A landscape with many valleys, sampled at points; each row gives a point and its height.
A ball rolls from a point to whichever of its 5 nearest points has the largest drop for the distance, and stops where none of them is lower. Distance is the straight distance between rows; heights are no part of it.
bovil: [ 98  97 132 103 123  83 102  74 102 134  96 123 142  92 114 105 102  70
 135 100 122 155 163 172 141  69 182 145 130 158  62 116 163 141 131 167
 138 134 115 101 141 147 111 142 208 123 139 142 162 133  79 185 124  99
 106  90 101 140 174 149 186 165 128]  (h 532)
sed: [123 155 122 130 126 166 137 142  94 107 180 153 144 145 125 128 164 157
 117 159 137 141 116 106 148 120 128 133 140 113 177 176  96 117 146 145
  88 122 114 124 141 134 130 138 118 161 136 113 118 135 133 102 138 105
 150 117 125 104 101 118 113 153 120]  (h 364)
derop: [165 119 154 123 127 118 129 152 148 114  98 134 145 152 136 131 148 159
 126 120 112  90 119 119 112 186  92 108  88 121 152  83 126 163  93 109
 145 143 182 155 123 123 109 108  67 127 139  99  79 123 226 128 116 160
 127 181 127 100 130 116 123  89 120]  (h 304)
ginot: [125 128 119 109 109 149 115 103 127 148 126 125 127 104 151 115  88  92
 120 108 148 137 144 129 138  71 156 140 135 152  97 158 162 120 137 164
 157 107 106 122 109 159 153 122 169 125 106 142 146  95  63 139 144  84
  88  89 102 135 134 126 167 152 129]  (h 379)
dezok: [131 104 171 102 130 111 118 129 121  98  92 119 127 134 123 135 169 100
 127 101 101 133  98 115 138 123 158 142 132 158 107  75 147 136 105 141
 133 138 154 105 165 127 145 130 130 112 131 134 168 159 171 129  95 142
 122 130 100 105 160 130 121 118 128]  (h 488)
rubi: [122 141  88 134 175 112 121 123 114  90 161 105  95 134  77  96 195 114
 149 174 113 140 136 117 102 145 135 107 127 105 158 135  92 134 146 105
  70 148 118 147 131 107 155 123 116 148 172 126  91 126 163 131 131 148
 134 147 154 149 154 163  92 122 150]  (h 297)
ruz: [128 121 163  97 148 122 109 140  76 114 148 141 108 149 103 163 220 121
 128 133  84 118 104  84 150 125 128 122 134 115 103 110 144  92 105 121
  91 123 147 127 172 114 120 137 142 106 116 133 188 177 143 116  90 133
 149 137 143 104 125 132  72 149 119]  (h 480)
tuko: [102 118 143 120 146  73 101 102 125 123  60 106 110  98 103 112 135  70
 142 128 107 139 124 135 106 128 138 104 105 163 129  89 162 176 118 119
 139 149 149 112 142 124  94 109 134 145 136 124 120 105 190 138 120 160
 113 147 113 119 198 163 172 144 174]  (h 227)
tenu: [136 126 102 117 170 160 153 117 157 152  92 126  86 133 147 111 156 142
 101 126 139 107 131 149  76 195 108 106 123 114 128 124  93 142 116 115
 174 129 113 189  69 131 134 121  79  98 164 100  96 114 131 111 139 137
 108 188 141 141 106 102 129  53 141]  (h 419)
reki: [100 120  94 143 125 132 153 114 172 168  88 123 108  88 156  98  63 101
 155 129 155 147 171 164  77 121 171  98 125 104  86 124 133 144 146 129
 151 141 137 119  91 128 111 115 159 134 156 119 118  96  89 172 137 123
  84  98 139 164 142 141 186 127 125]  (h 185)
Rop: [161 130 194 113 103  91 134 154 127 119 127 138 173 152 136 136 146 148
 128  96 106  90  95 114 138 145  52 134 101 163 112  85 162 114 122 105
 137 156 185 136 139 122  95 107  76 128 130  97 121 159 213 138 105 154
 165 141 137 107  86  96 121 125 114]  (h 315)
gufi: [119  96 155 131 176 143 140 153  90 137 174 123  59 152 129 162 206 126
 154 134 105 136  99  76 138 129 162 106 150 115 110 116 139  98 119 135
  98  98  97 144 137 123 143 173 142  76 115 118 212 175  80 103 107 111
 179 134 152 122 121 137  76 133 126]  (h 521)
lel: [ 79 127 117 140 135 107 105  96 120 104 154 107 125  86  72 110 134 104
 153 148 116 153 158 128 138  92 133 113 143 130 154 130 117 137 141 127
  79 153 138 108 168 134 131 143 147 146 164 138 106 112 153 148 151 124
 135 104 121 132 174 185 118 170 134]  (h 228)
vus: [147 138 204 133  99 144 142 172  80 120 165 153 159 200 171 152 152 147
 132 103 134 109  87  94 164 126  75 153 127 125 120 127 171  80 121 126
 151 114 126 113 168 132  95 178 119 119  94 109 169 176 120 108 128 106
 179  99 155 113  55  87  80 117 127]  (h 572)
sodes: [130 100 195 104 137  86 114 146 107  92  50 135 111 126 138 125 146 100
 107  97  93 125  76 132 100 139 130 109 116 172 102  57 191 162  92  96
 158 151 178 116 175 107 102 117 106 116 104 132 173 166 209 120  84 169
  97 163 117 114 148 128 130 105 141]  (h 522)
fota: [100 115 152  98 115 119  84 108  83 105 118 132 150 122  99 129 129 106
 134  83 118 136 132 142 153  78 152 152 165 170  91  93 149 105 111 177
 110  95 118  97 196 131 143 152 155 126 125 140 167 147 124 129 103 107
 125 106  91 121 124 124 115 171 123]  (h 525)
Lov: [148 142 145 130 117 158 138 154 138 123 140 156 130 148 139 127 175 144
 112 128 145 112 108  90 127 155 114 137 134 116 150 143 132 131 136 128
 141 106 114 126 116 132 123 146  88 124 120 117 139 135 160 108 160 127
 121 146 114 104 110 105 117 116 135]  (h 481)
defo: [133 112 112 153  92 119  88  92 137 115 122 119 191 112 105 107  74 144
 137 161 109 110 155 125 161  88  92 161 104 129 134 113 110 138 127 133
 119 142 139 106 180 123 103 131 141 131 138 153  82 109 152 158 138 169
 147  95 106 111 151 136 131 183 121]  (h 288)
Sev: [135 130 148  97 129 181 160 151 131 141 110 141 100 142 187 163 133 123
 100  94 150 130 123 135 120 135 121 117 155 151 120 122 144 115 136 147
 178  94  85 144  94 153 137 167 116  91 112 109 185 147  96 108 146  68
 103 154 100 129  96  73 137  74 135]  (h 593)
demeb: [147 154 141 137 108 178 165 123 156 146  95 161 155 145 197 167  80 184
 104  86 151  99 133 158 129 146  85 151 111 131 176 122 121 134 154 143
 203  79 101 147  90 117 138 112 107  96  83  97  90 104 108 114 167 132
  84 141 112 125 105  62 139  85 109]  (h 453)
rok: [122 108 160 107 174 121 136 144 105 110 119 114  92 145 120 142 199 118
 132 121 122 126  88  99 122 142 139  98 156 104 108  96 149 125 115 116
 119 123 159 140 136 107 131 135 106  87 107 127 179 156 154 101  98 140
 137 165 115 113 126 120  68  89 132]  (h 354)
lobu: [139 146 158 113 138 227 170 134 154 138 103 140 106 153 195 179 105 130
  89  87 154 125 129 162 114 144 102 143 174 127 145 142 137 128 136 128
 209  86  84 159  80 155 125 136 117 107 112 120 154 145  91  98 166  60
  94 132 112 119 101  79 146  83 116]  (h 542)
gumam: [131 151  82 156 136 155 148 110 168 132 134 142 173 118 112 105  95 156
 116 188 130 100 128 144 126 152 105 159  77 117 178 138  92 150 153 111
  91 176 127 130 119 118 133 107 109 159 149 152  48 103 142 120 147 156
 134 145 149 129 135 144 127 135 140]  (h 156)
piva: [144 146 120 148  72 171 140 123 163 137 128 164 188 135 183 155  68 159
 109 110 157  85 125 156 146 122  85 156 101 134 174 135 149 130 142 140
 188 103 120 139 113 119 125 115 116 118  92 117  81  93  94 132 158 148
  98 115  89 116 110  93 131 116  98]  (h 438)
Foz: [143 168 104 166 116 183 145 127 167 139 189 165 165 142 139 124  72 165
 102 157 173 113 122 124 136 128 130 165 145 101 199 172  92 124 154 135
 117 130  93 128 103 129 167 121 127 163 100 147  70 110  98 104 175 113
 115  93 135 101 112 111 138 150 109]  (h 392)
somut: [171 139 179 131 155 109 152 152  68 111 152 127 122 182  84 129 229 137
 136 173  87 101  95  51 143 185  83 118  85  81 110 102 127 111 131  83
 117 120 163 131 144 106  98 125  94 136 112 116 135 146 177 110  97 145
 167 176 195 118 120 146  84 128 128]  (h 269)
Mirer: [147 155 124 119 128 191 160 133 144 135 140 136 123 158 179 148 105 129
 109  93 174 123 130 126 121 118 109 128 167 134 173 174 121 127 146 141
 156  87  93 134  96 158 129 147 111 115 112 120 145 118  99  90 151  87
  97 124 107 112 100  90 119 111 116]  (h 618)
rim: [136 106 195 110  67  77  64  81 120 100  87 133 191 130 117 132 107 124
 126  85 107 101 111 153 147  95 103 170 112 192  95 100 185 153  91 152
 171 126 158 115 199 144  91 114 144 119 109 140 146 152 172 162  82 141
 118 114  93 121 147 128 152 148 129]  (h 401)
kupaz: [115 104  81 116 126 130 142 136 138 179 172 131  74 114 140 132  83  92
 144 126 174 174 167 170  89  99 184 102 179 100 120 187 115 111 165 134
  86 144 130 139  81 141 156 120 156 159 135 139 161  98  41 142 122  97
 139  96 147 174 148 153 183 130 147]  (h 268)
tuzuf: [135 156 113 124 137 144 149 133 148 122 111 154 134 159 144 114 137 172
 102 160 133  91 104 144 100 181  84 137  87 111 169 130 103 165 114 117
 124 126 138 159 102 116 107 105  66 127 156 108  59 116 148 103 147 161
 135 174 131 110 100 110 113  83 123]  (h 343)
nad: [119 128 125 108 133 122 131 122 140 116 105 134  96 124 137 113 169 125
 117 116 114 119 104 117 110 154 141  98 135 148 127  95 139 130 124 107
 158 137 148 125 102 133 113 136  90  96 145 127 139 138 148 129 118 142
 109 156 103 122 142 113 129  86 152]  (h 443)
lenum: [127 132 134 135 113 128 100  89 140 121  93 140 158 103 154 101  69 124
 107 109 149 119 132 125 142 101 122 162 124 142 116 121 163 134 116 184
 158 116 125  99 128 139 125 124 157 102 115 128 132 109 118 140 142 123
  90 102  90 130 138 135 158 143 128]  (h 363)
remur: [130  95 206 104 153  98 116 148 130 106  83 139 122 152 144 154 151  89
 124  68 109 120  72 140 114 124 146 126 151 175  73  55 185 129  89 124
 146 108 153 102 159 124 115 154 126  84 103 139 187 199 155 113  81 141
 108 132 116 130 133 126 113 104 136]  (h 568)
Lelol: [147 136 116 147  98 128 128 141  88 114 199 113 174 148  59 125 181 159
 150 218  94 132 127  94 171 131  73 148  91 101 169 134  71 108 107 103
  71 130 142  88 162 134 132 117 124 197 150 121 106 130 190 140 107 118
 186 125 161  95 117 129  83 189  91]  (h 427)
beduk: [129 141 113 151 136 112 118  99  93  91 169 116 151 142  52 121 166 145
 162 183  76 134 134 107 161 120 101 116 111 122 157 135  85 139 122 103
  78 152 151 120 190 114 119 114 142 161 162 130  94 149 210 134 111 148
 160 134 150 106 124 151  94 169 133]  (h 344)
takim: [138 154  90 125 126 164 160 130 176 174 120 131 115 115 168 115  81 143
 111 129 157 131 147 152 108 127 144 138 133  98 125 169 118 123 163 136
 153 125 102 139  73 125 138 117 143 133 112 102  99  92  91 115 132 123
 105 100 143 167 133 113 168 116 127]  (h 327)
sefe: [147 115 145 121 199 122 158 159  93 115 147 129  98 183 105 140 239 106
 132 158 115 124  92  81 132 191 116 102 124  72 124 113 131 112 104  98
 111 105 160 154 100 118 115 158  88 106 115 121 152 147 146 103 108 140
 158 162 150 126 108 133  62 114 149]  (h 235)
raz: [ 71 135  64 123 143  62 111 111 106 101 171 122  71  74  72 126 171 104
 173 141 115 161 167 139 119 110 164  86 168 114 162 167 107 125 132 138
  69 144 135 134 142 133 147 143 154 148 173 136 141  83 112 146 130 106
 149 112 155 140 159 187 113 139 160]  (h 312)
popel: [119 122 138 148 104 103  72  91 116 112 106 117 174 106  90 107 109 111
 136 117 114 124 141 133 152  88 121 164 115 174 113  97 154 138  91 139
 127 141 167 106 191 129 104 124 139 138 146 129 127 141 160 162 103 146
 132 114  83 122 153 160 132 170 113]  (h 115)
mis: [135 160  98 139 123 166 142 129 129 129 153 144 153 128 116 108 113 150
 122 163 152 122 130 136 144 128 136 147 109 119 178 159  97 122 159 138
  96 148 105 145 119 139 143 119 111 155 125 119  89 109 124  97 150 129
 135 123 138 112 117 114 126 138 130]  (h 241)
lom: [ 78 111 120 140 129  96  85 101  81  96  99 118 104  99  65 128 173  93
 154 113  83 165 142 127 145  96 176 101 146 147 124 112 148 139 118 134
 111 128 121 111 176 138 133 137 166 114 147 142 148 136 158 145  93 108
 120 127 125 119 175 166 113 166 144]  (h 357)
rikip: [147 124 117 174  92 145  92 128 160 130 133 113 203 113 149 132   7 159
 115 136 163 100 131 166 167  92  83 194  93 137 134 149 116 117 160 148
 143 108 109 112 152 118 138 120 178 133 107 159  82  82  78 144 178 156
 108  69  82 128 142 109 175 165 110]  (h 286)
vevad: [148 146 139 125 104 138 123 134 149 121 128 137 178 129 166 114 114 149
 106 103 139 102 126 129 122 125 108 157 133 148 149 126 158 123 123 160
 189 113 136 124 124 124 130 144 111 101 105 123 116 134 117 119 152 115
 103 129 101 101  86  84 130 101 114]  (h 456)
Kita: [152 138 128 113 114 166 119 130 179 125  93 150 155 142 186 134 100 171
 101  97 131  92 133 128 104 155  89 134 112 141 145 123 146 152 104 126
 166 123 124 136  90 135 121 127  92 116 124 114  80 118 147 111 146 135
  87 149 100 135 105  84 134  99 105]  (h 394)
Pidiv: [107 133 116 159 129  67  88  87 129 124 106  87 182  85  54 108 101 103
 180 148  84 138 166 161 136 114 104 126  86 133 171 108 120 161 139  81
 114 171 140 116 163 124 105 126 137 182 136 147  47 123 178 132 141 205
 139 146 117 135 207 183 162 188 149]  (h 209)
numil: [146 128 181 137  76 119 114 137  99 113 149 134 204 154 148 149 122 181
 130 110 132 104  98 103 165 122  75 176 120 159 124 124 141 100 113 138
 136 114 141 110 176 135 113 127 110 125 119 112 123 138 172 155 119 131
 160 121 116 103  87  87 100 145  91]  (h 435)
Rit: [112 134 107 151 109 139 123 128 155 145 116 134 163 100 152 109  25 132
 119 110 149 109 155 149 135 102 139 160 109 110 126 141 139 142 136 151
 149 124  94 114  88 126 122 114 170 124 123 136 102  83  66 137 153 129
 113  72 130 157 146 145 172 147 124]  (h 225)
lavo: [131 127 145  99 128 161 118 133 137 124 111 125 121 125 128 137 143 107
 117 108 143 123 111 125 115 114 143 125 154 149  87 132 156 124 126 165
 134 108 128 137 118 145 139 144 122 106 116 117 164 143 103 119 132 102
 113 125  94 110 106 105 127 112 125]  (h 549)
lok: [140 173  72 178 143 167 188 136 145 145 186 143 152 155 114 109  81 165
  85 198 168 115 115 136 148 156 130 177 130  80 198 196  33 140 193  99
  80 141  72 130  98 111 163 102 110 179 138 131  84  98  88  95 185 120
 158 117 162 116 119 127 117 153 149]  (h 501)
lasa: [133 104 109 111 169 117 137 153 123 120 137 125  36 116 124 137 163 104
 116 138 144 151 130 125  87 153 165  66 164  99 112 129 108 118 127 124
 136 138 128 161  93 122 157 124 122 108 152 122 181 123 115 124 138 125
 111 176 131 145 134 149 129  94 136]  (h 494)
mit: [117 131 105 163 129 146 123 102 127 129 163 140 154 115 118 108  91 146
 113 163 146 119 131 121 143  94 127 146 130 139 164 164  98 106 150 153
  93 132 114 107 125 126 152 131 150 157 121 139  97 100 118 131 150 116
 120  96 121 102 135 128 136 172 122]  (h 341)
Tinar: [173 141 156 137 106 104 121 120 118 111 138 103 184 137  80 131 159 160
 146 144 101 124 136  99 152 130  74 155  92 161 150  96 116 115 106  88
 113 146 177 105 180 124  88 111 111 157 125 124  75 150 226 157 108 182
 150 159 127  92 134 134 129 157  96]  (h 314)
tolud: [ 93 126 127 130 120 129 104 131  45 111 167 116 126 137  68 145 172 121
 174 145  64 133 131  85 162 101 149 143 149 131 125 111 144 100 117 149
  72 115 136 121 189 121 142 147 168 147 137 130 161 181 122 120  98 107
 171 107 155 122 134 141  63 180 102]  (h 74)
soban: [118  89 137 114 162  68 110 140 106 141  72  99  41 105 133 138 171  67
 116  96 117 165  97 120  93 144 165  76 138 158  97  88 148 150 113  89
 151 161 162 140 127 132 107 130 131 120 129 154 161 132 182 130 105 140
  97 167 123 101 155 146 147  96 155]  (h 360)
Sisab: [158 120 215 121 105  93 134 141 138 104  84 127 171 171 140 134 151 135
 123  73 109  97  88 130 137 116 101 146 122 181  97  64 177 127  99 124
 158 129 187 124 166 103 104 124 125  97  91 133 149 173 179 144 110 144
 130 133 119 121 109 107 111 121 123]  (h 410)
mubo: [156 117 194 100 155 105 132 171 116 120 117 140 136 161 122 130 185 141
 122 125  91 107  82  94 132 167  90 110 101 127 135  70 157 107 100  97
 136 125 193 136 133 110  94 135  79 114  98  98 146 154 192 117  90 165
 155 175 159 101 104 124  86 105 122]  (h 336)
sozar: [ 85 134 118 152 129  89 118 113 155 138  97  93 130  72  78  82  95  89
 158 142  97 144 156 145 113  96 164 106 110 126 128 109 121 159 154 113
 109 166 129 100 129 125 106 122 146 126 154 140  99 114 131 146 138 158
 107 121 129 149 182 171 171 156 164]  (h 159)
fedo: [138 138 132 132 103 110 105 127 146 120 113 135 173 125 126 108 119 138
 136 115 110 109 123 117 123 123  90 135  96 158 144  89 136 155 101 124
 139 136 159 131 142 117 111 116 107 118 129 124  73 140 186 138 117 171
 119 159  99  96 130 120 132 134 123]  (h 272)
rov: [143 118  99 112 136 171 170 128 141 164 169 128  80 127 169 163 119 109
 102  94 177 178 165 138  95 115 165  76 187 124 133 189 125 101 149 137
 132 102  78 159  92 175 165 138 145 123 105 124 189 131  48 115 133  53
 127 132 119 121 100 124 161 109 134]  (h 515)
lerem: [ 81  94  83 132 150  71 103 119  65  69 138  80  68  97  47 137 224  83
 172 147  63 160 139 126 138 142 160  84 134 133 150 125 126 133 118  93
  83 149 158 127 176 116 133 120 161 156 160 137 128 136 169 131 104 118
 155 116 162 129 199 189  84 156 160]  (h 415)
ruf: [138 118 125 116 173 146 143 149  99 126 157 126  61 163 129 129 208 117
 150 151 137 135 107  97 126 167 149  75 158 119 151 161 115 117 139 117
 116 117  99 135 113 130 147 151 106 119 130 119 172 147  89  88 128 100
 150 151 121 134 115 104  89 114 143]  (h 383)
ganiz: [111 130 167  88 124 130 116 139 103 111 111 131 127 125 128 146 139 120
 122  75 130 114 116 123 151  95 153 159 164 172 100 104 168 112 110 176
 124 102 129 106 170 119 135 158 141 115 116 141 183 172 114 136 113 126
 113 103 120 107 113 116 109 118 116]  (h 630)
suve: [ 92 109  92 138  92 117 114 121 167 156 127 117 121 102 139  93  38 107
 150 131 155 162 175 153 115  97 199 114 110  91  60 142 122 141 137 126
 119 122 108 117  94 143 128 124 170 146 140 155 123 101  65 161 135 109
 116  83 142 198 169 169 187 159 127]  (h 88)
sog: [ 95 133  67 147 114  85 153 148 184 165 104 118 134  76 152  98  62 111
 140 162 119 138 184 154 108 130 170  98  97  94 100 142 106 185 158  89
 109 153 122 123  84 114 110  98 151 152 160 145  79 108  82 122 139 173
 108 118 166 197 165 193 168 129 153]  (h 109)
zavod: [172 139 180 124  89 120 116 140 133 108 109 146 190 183 202 171 121 161
 100  96 134  82 109 155 133 125  53 184 112 157 114 109 175 134  93 123
 175 109 147 143 131 119 101 112  80 105 106  91 122 138 142 144 137 132
 113 125 115 133  68  79 103  96  95]  (h 526)
Sis: [110 135 103 125 100 139 100 118 156 163 121 127 160 100 170 128  21 112
 144  99 157 150 167 155 110  93 168 150 115 107  64 178 164 152 139 133
 163 110 106 121  91 129 131 118 194 136 114 136 148 104  59 157 149 100
  89  77 116 161 152 127 182 155 105]  (h 224)
dofem: [141 101 163 141 182 199 161 190 124 150 142 132  54 171 175 172 165  98
 101  85 155 124 101 115 163 152 129 127 159 126 121 149 139 113 120 138
 146 107  77 138 112 161 121 190 116  71  93 124 216 169  85  99 124  84
 155 125 116 126  75  81 103  95 142]  (h 637)
vili: [129 153  89 140 168 160 151 137 150 147 137 133  98 147 137  98 134 155
 105 152 151 139 114 144 110 179 125 130 129 101 169 168  77 138 143 126
 114 126  84 161  86 121 142  99  74 169 167 114  91  99 119  91 147 144
 142 155 150 121 133 128 127  94 141]  (h 334)
Luvi: [140 150  98 144 120 118 148 133 167 141  80 119 161 108 131 120  70 135
 130 146 107  90 148 143 119 158 123 130  54 122 138 105 124 174 121  98
 147 151 148 138 118 115  94  97 108 141 140 138  30  97 150 120 144 204
 113 152 143 141 152 155 170 113 136]  (h 116)
tato: [ 94 110 193 107 177 101 149 166  97 131 130 127 103 163 127 158 192 105
 139  75  92 139  77 116 141 106 136 147 159 152  75  73 176  92  87 151
 101 104 125 103 163 128 138 174 150  69  68 143 229 216  95 109  71 120
 141  96 161 134 100 127  90 127 126]  (h 699)
Kupim: [139 118 166 148  74 128  81 101 102 117 145 114 218 135 113 134  94 162
 123 138 127 122 125 127 158  89  66 178 109 157 139 144 103 125 113 135
 114 138 142 109 180 137 116 124 131 131 113 130 108 151 139 166 122 146
 149 109 107  99 106 112 120 184  90]  (h 361)
Vaf: [120  96 124 126 190 100 127 146  85  94 136 112  39 110  91 151 227 107
 134 126 115 149 102 107 125 167 168  77 155 119 110 109 125 117 110 118
 132 142 155 139 138 124 125 139 116  84 123 150 192 151 133 104  94 130
 144 165 146 140 160 155  84 107 134]  (h 397)
Zibun: [143 134 168 119  99 113 102  97 155 113  94 133 159 118 147 120 109 114
 112 102 124 110 104 128 126  79 134 149 132 170  86  87 170 133 116 147
 180 115 147 110 150 122 122 120 129 108 124 112 142 131 141 137 129 118
 102 114  77 121 123 104 134 119 114]  (h 462)
Popin: [113 130  62 150  96 141 143 155 181 158  97 127 171 100 136 104  24 158
 123 131 119 105 159 149 168 128 151 141  79  95  98 134  77 151 156  81
 108 136  91 126  88 109 124 104 136 176 144 153  49  74  88 114 152 148
 113 109 156 177 157 152 179 129 128]  (h 30)
vug: [113 118 137 108 131 104 137 103 147 162  63 124  81 110 168 133 100  78
 121 121 144 169 146 159  79 126 175 102 142 142  46 106 174 137 114 137
 176 133 135 135 115 141 129 110 161 103 131 112 166 117 101 171 138  96
  86 129 113 152 138 133 162 100 121]  (h 290)
lela: [113 130  87 106 129 154 137 124 146 156 162 104  96 125 153 140  94 101
 111 126 164 156 160 138 120  87 167 102 171 121 128 184 123 103 138 153
 117 119  91 134  87 142 169 139 163 141 115 136 153 100  74 135 137  82
 108 106 125 128 134 136 187 134 141]  (h 398)
Fisok: [132 153 122 126 153 128 129 134 102  98 162 135 141 157  96 113 171 168
 137 179 116 127 104  96 134 169 117 123  89  94 166 134  91 133 119 101
  91 140 125 136 133 114 116 114  76 154 162 128  90 124 169 108 131 132
 162 164 138 105 109 140  96 121 120]  (h 328)
Kur: [131 133  86 145 124 122 149 119 181 134  93 133 158  96 142 114  51 152
 134 149 108 104 146 124 136 140 121 143  89 113 126 115 130 147 132 126
 150 145 129 130 109 124 117 101 133 116 139 129  66  79 130 126 156 176
 102 122 125 153 157 141 153 120 142]  (h 118)
tinab: [148 142 125 124 120 160 152 112 163 148 101 144 144 129 192 143  62 137
 108  99 167 119 145 153 121 125 108 158 117 129 113 136 154 145 129 155
 210  94  99 137  78 122 141 116 142 118  95 114 105  95  71 122 153 109
  92  97 109 156 104  89 169  83 108]  (h 428)
fepi: [129  97 210 121  99  98  94 129  88  94 124 135 190 157 127 128 129 143
 144  75  99 106 114 127 159 103  98 180 137 175  91  95 166 105  97 116
 128 107 158 106 211 125 126 130 119 108 111 142 148 165 151 155  97 139
 171  98 121 115  95  99 105 142 104]  (h 137)
Rek: [113 123 100 130 139 138 117 135  50 119 182 115  80 119  72 148 187 121
 176 141 116 154 118  87 137 108 181 103 160 116 130 175 113  90 136 158
  84 124  84 104 151 129 170 147 161 144 143 127 189 136 101 119 108  86
 153 112 146 134 129 140  79 151 142]  (h 566)
Vev: [125 113 125  96 141 101 159 127 160 145  73 118   4 110 133 141 137 105
 103 122 153 149 153 163  71 181 160  69 165 133 101 113 111 116 131 107
 163 154 140 159  75 138 136 107 122 107 124 134 163 117 128 141 133 131
  98 189 130 136 113 145 147  69 140]  (h 432)
vubo: [165 126 164 128 119 109 120 139  98 119 168 114 168 153  54 119 188 150
 164 173  91 140 103  81 170 160  74 140  81 131 136 106 107  97 124  78
 100 135 154 120 169 119  93  89 103 154 120 102 102 145 222 157  86 162
 174 135 174  98 118 123 117 144 112]  (h 342)
lil: [134 142 117 113 138 148 160 111 168 171  88 123 100 111 183 160  91 130
  99 110 137 132 149 147  86 156 121 113 126 118  97 106 141 150 116 139
 196 112 113 148  62 124 121 118 144  98 127 120  99 104 107 128 138  97
  89 128 113 163 138 104 148  81 122]  (h 390)
Ges: [114 127  58 122 148 118 136 113 158 152 140 129 103 105 126 103 115 129
 131 170 136 155 151 165 101 135 150 110 142  77 147 169  79 139 165 119
  86 147 118 148  71  99 173 116 105 154 158 147  97  94  85 127 134 136
 145 134 160 180 143 161 154 104 161]  (h 380)
moso: [ 79 124  93 136 115 123 111 100 113 149 151 123 123  98 133 118  99 120
 142 111 153 162 143 135 124  65 149 130 150 132 140 186 126  97 156 157
  79 138  98 104  87 126 175 145 168 139 134 140 144  98  69 160 141  95
 123  97 127 145 153 132 140 152 128]  (h 429)
Fugo: [117 131  38 129 167 125 143 119 136 159 178 136  61 108 118 113 136 122
 138 155 177 191 158 165  99 142 164 103 179  84 167 194  82 120 167 134
  95 141  94 164  84 131 167 120 116 162 148 146 148 102  76 119 129 115
 152 135 173 161 107 167 131 111 156]  (h 371)
Kegu: [125 135  88 175  97 131 126 139 168 154 120 116 203  90 122 124   7 165
 141 151 120  90 143 133 140 114 101 171  71 130 126 136  85 151 157 121
 124 157 108 118 128 122 115 105 168 152 124 142  43  72 114 138 169 177
 119 102  98 160 159 139 153 156 117]  (h 133)
Bil: [150 144 136 147  85 135 115 118 115 124 207 120 168 148 123 128 109 162
 123 161 148 123 137 123 168 101  92 170 123 127 164 150  81 102 135 137
 103 144 128  90 164 122 128 152 156 163 125 145 109 143 131 124 144 128
 177  86 135  89  79  89 109 185  91]  (h 489)
gudu: [145 132 115 128 168 159 147 146 142 125 121 130  68 134 137 122 185 125
 104 122 135 140 122 122 111 185 130  88 141  90 156 153  92 115 136 133
 129 109 124 158 100 142 136 140  87 113 141  99 153 136 116 100 138 111
 133 174 142 142 105 132 113  88 131]  (h 479)
pesok: [159 144 138 141 104 131 128 132  76 123 186 130 152 152  82 122 170 166
 131 172 118 133 122  86 168 126 107 140 136 107 134 140 118 108 126 136
  88 140 145 106 170 133 137 142 132 154 141 133 135 150 155 131 101 118
 189 121 175  96  99 114  80 167 106]  (h 444)
Gev: [117 131 121 119 137 139 121 131 102 124 169 123  98 110 129 124 169 108
 134 112 142 133 126 104 119  99 170 102 168 138 120 160 133 116 141 156
 100 108  94 113 126 140 163 160 133 117 138 129 171 117  99 116 120  87
 130 111 116 125 118 115 119 125 143]  (h 537)
sonin: [125 149 116 128 133 109 109 125 109 103 130 112 151 125  94 110 152 147
 148 154 116 126 127 110 118 138 116 121 109 126 154 124 116 135 112 129
  84 150 153 131 150 134 129 121 130 139 159 130 101 127 155 129 130 143
 130 133 130 107 132 143 107 142 131]  (h 292)
zez: [108  93  76 119 129 122 154 128 169 181 134 150  51  99 158 127  71 107
 149 161 171 183 187 172  82 155 185  81 157  83  99 157  91 132 150 136
 110 129 139 159  79 121 141 105 146 145 132 146 147 120  60 147 126 112
 119 122 160 198 138 167 174 112 150]  (h 359)
buf: [153 121 116 121 135 142 154 138 161 163 129 143  38 134 153 133 156 118
 103 117 166 145 141 147  96 164 156  56 179 101 117 152 119 103 139 121
 151 125  93 169  63 164 132 135 117 109 132 122 171 134  95 122 129  93
 134 188 129 141 102 118 131  84 141]  (h 552)

Call two points neighbours if one is among the 5 nearest of the other. Go from one point of each pair to the other, from neighbour to neighbour, staying as low as possible. Name the highest point that can't be avoided.
tolud and suve -> lom
popel and sefe -> Fisok
popel and fepi -> Kupim
suve and Popin -> sog

Where does a ball stop that starts at each point below?
lobu -> suve
Fisok -> Popin
Lelol -> Popin
lerem -> Popin
demeb -> popel
rubi -> Popin
